Points on a hilly landscape, in no order, each with its height.
From any point a ball takes the steepest step (drop divided by distance) to one of its 3 nearest points. It stops when none of these is lower. Distance is the straight distance between rows; heights are no part of it.
Q796 h=30.1: [-18  -4 -17 -16  10  13 -28 -27 -33]
Q389 h=15.1: [ 15  32  20 -12  -7   9  42  25  16]
Q369 h=40.4: [ 28 -41 -22  21 -43 -20 -10  -4  12]
Q250 h=23.6: [ -5   0 -76   9   4 -11   7 -23  17]
Q871 h=34.2: [-12  25  14  35  -6 -35  33  42  28]
Q951 h=13.9: [ -9   1  14 -25  37  24  -9 -24 -26]
Q404 h=14.9: [ 6 24 36  6  3  0 29 30 22]
Q698 h=28.2: [  0  38  22  19 -12 -14  39  42  25]
Q370 h=7.2: [ -2 -27 -28   8 -39  -3 -24 -16 -10]
Q337 h=5.7: [  4   5  17 -36  40  17  13 -25 -20]
Q760 h=22.6: [-18  -9 -49  -4 -10   7 -22 -26 -21]
Q942 h=18.8: [-10 -11  37   4  -3   1 -37  12 -17]
Q485 h=19.0: [-20   4 -55  -9   2   4 -20 -28 -26]
Q668 h=13.8: [ 11  17  41 -10  13  17  25   9  13]
Q978 h=35.4: [ -4  11 -86   2  21 -16   3  -9  14]
Q641 h=21.4: [ -4 -17 -55   9 -22  -3  -7 -25   2]
Q571 h=57.2: [ -5  -2  53   9  13   4 -17  18   4]
Q130 h=26.0: [ 23  22   7 -30   6  11  53   1  -4]
Q478 h=10.2: [ 12   7  28 -29  28  21  22 -12  -4]
Q559 h=18.1: [-22   7 -45 -17  25   8 -23 -22 -41]
Q157 h=23.0: [ 27  33  -1 -28 -14  10  52  14 -10]
Q815 h=7.0: [  4 -30 -22  10 -43  -6 -23  -3  -3]
Q183 h=7.8: [  4 -26 -50  11 -21 -13   3 -27  19]
Q400 h=29.1: [ -6 -16  44  24   1 -16 -47  33 -13]
Q697 h=26.3: [ 17  17  11 -36  27  11  44 -14  -7]
Q445 h=10.5: [-11 -20 -30   0 -24   7 -33 -20 -19]
Q260 h=18.0: [ 22  33   9 -17  -9   6  45  19   4]
Q176 h=21.8: [ -5 -15 -67  11  -4  -9   7 -27  21]
Q657 h=29.2: [ 34 -50 -18  18 -22 -26   8 -14  33]
Q106 h=14.5: [-21   1 -23 -20  26  13 -27 -27 -39]
Q70 h=21.3: [ 5 15 42 11 13 -1 17 25 23]
Q334 h=7.1: [ -4 -26 -13   8 -35  -1 -35  -3 -15]
Q764 h=14.0: [ 9 21 34 -2  6  7 30 21 15]
Q709 h=12.9: [ 10  14  36 -19  21  20  23  -6   6]
Q181 h=31.3: [ 31 -49 -21  17 -32 -25   2 -13  23]
Q35 h=8.3: [-14 -13  18  -2 -15  13 -38  -4 -20]
Q678 h=13.5: [-15   2 -77   1   1  -5 -10 -24 -13]
Q581 h=32.2: [ 0  5 53  2 12  5 -3 17 10]
Q644 h=37.8: [-18 -13 -14 -10 -12  13 -38 -20 -23]
Q376 h=17.8: [  2   5  39 -15  20  20   0  -4   1]
Q754 h=7.4: [  8 -27 -35  11 -42 -10 -11 -17   9]
Q671 h=5.8: [ 21 -43 -30  17 -20 -21  11 -25  29]
Q515 h=19.5: [  6  41  14  11 -15   0  40  38  17]
Q831 h=27.9: [ -9   8  55  23  15 -17   6  33  21]
Q729 h=26.4: [ 20  21  21 -25   8  13  43  -1   5]
Q374 h=36.3: [ -9  -7  21 -15  16  20 -25 -16 -21]
Q222 h=5.4: [  8 -26 -15  16 -49 -12 -29   2  -6]
Q174 h=23.1: [-13 -11  11  -9  -1  18 -37 -12 -24]
Q256 h=27.6: [ -5   3  46  -9  16  13 -12   4   0]
Q116 h=33.2: [-10  -5  39   1   8  12 -30   5  -8]
Q791 h=27.2: [ -4  29  28  29   0 -17  29  41  31]
Q656 h=15.8: [ 3  9 50  0 16 11 12 18 15]
Q92 h=8.4: [ -8   3   1 -31  47  17  -4 -27 -33]
Q126 h=34.1: [-11  -3  57  27  21 -26 -12  39   9]
Q114 h=7.3: [ -5 -19   7  11 -30  -7 -48   9 -22]
Q220 h=78.3: [-13  16 -85   0  19  -9 -12  -7 -18]
Q680 h=23.8: [-11  10 -82   3   9  -6  -1 -17   1]
Q140 h=37.0: [ 0 14 52 11 14 -9 13 32 23]
Q632 h=14.4: [ -6  16  39  32  15 -25  23  39  29]

Two balls start at each pair of points below. Name the first point that both come to, or write never.
Q183 / Q796: never
Q515 / Q697: Q478
Q760 / Q250: Q815

For each start below, name the point where the ball stops.
Q571: Q337
Q126: Q632
Q256: Q337
Q404: Q337
Q176: Q222
Q641: Q222
Q978: Q678
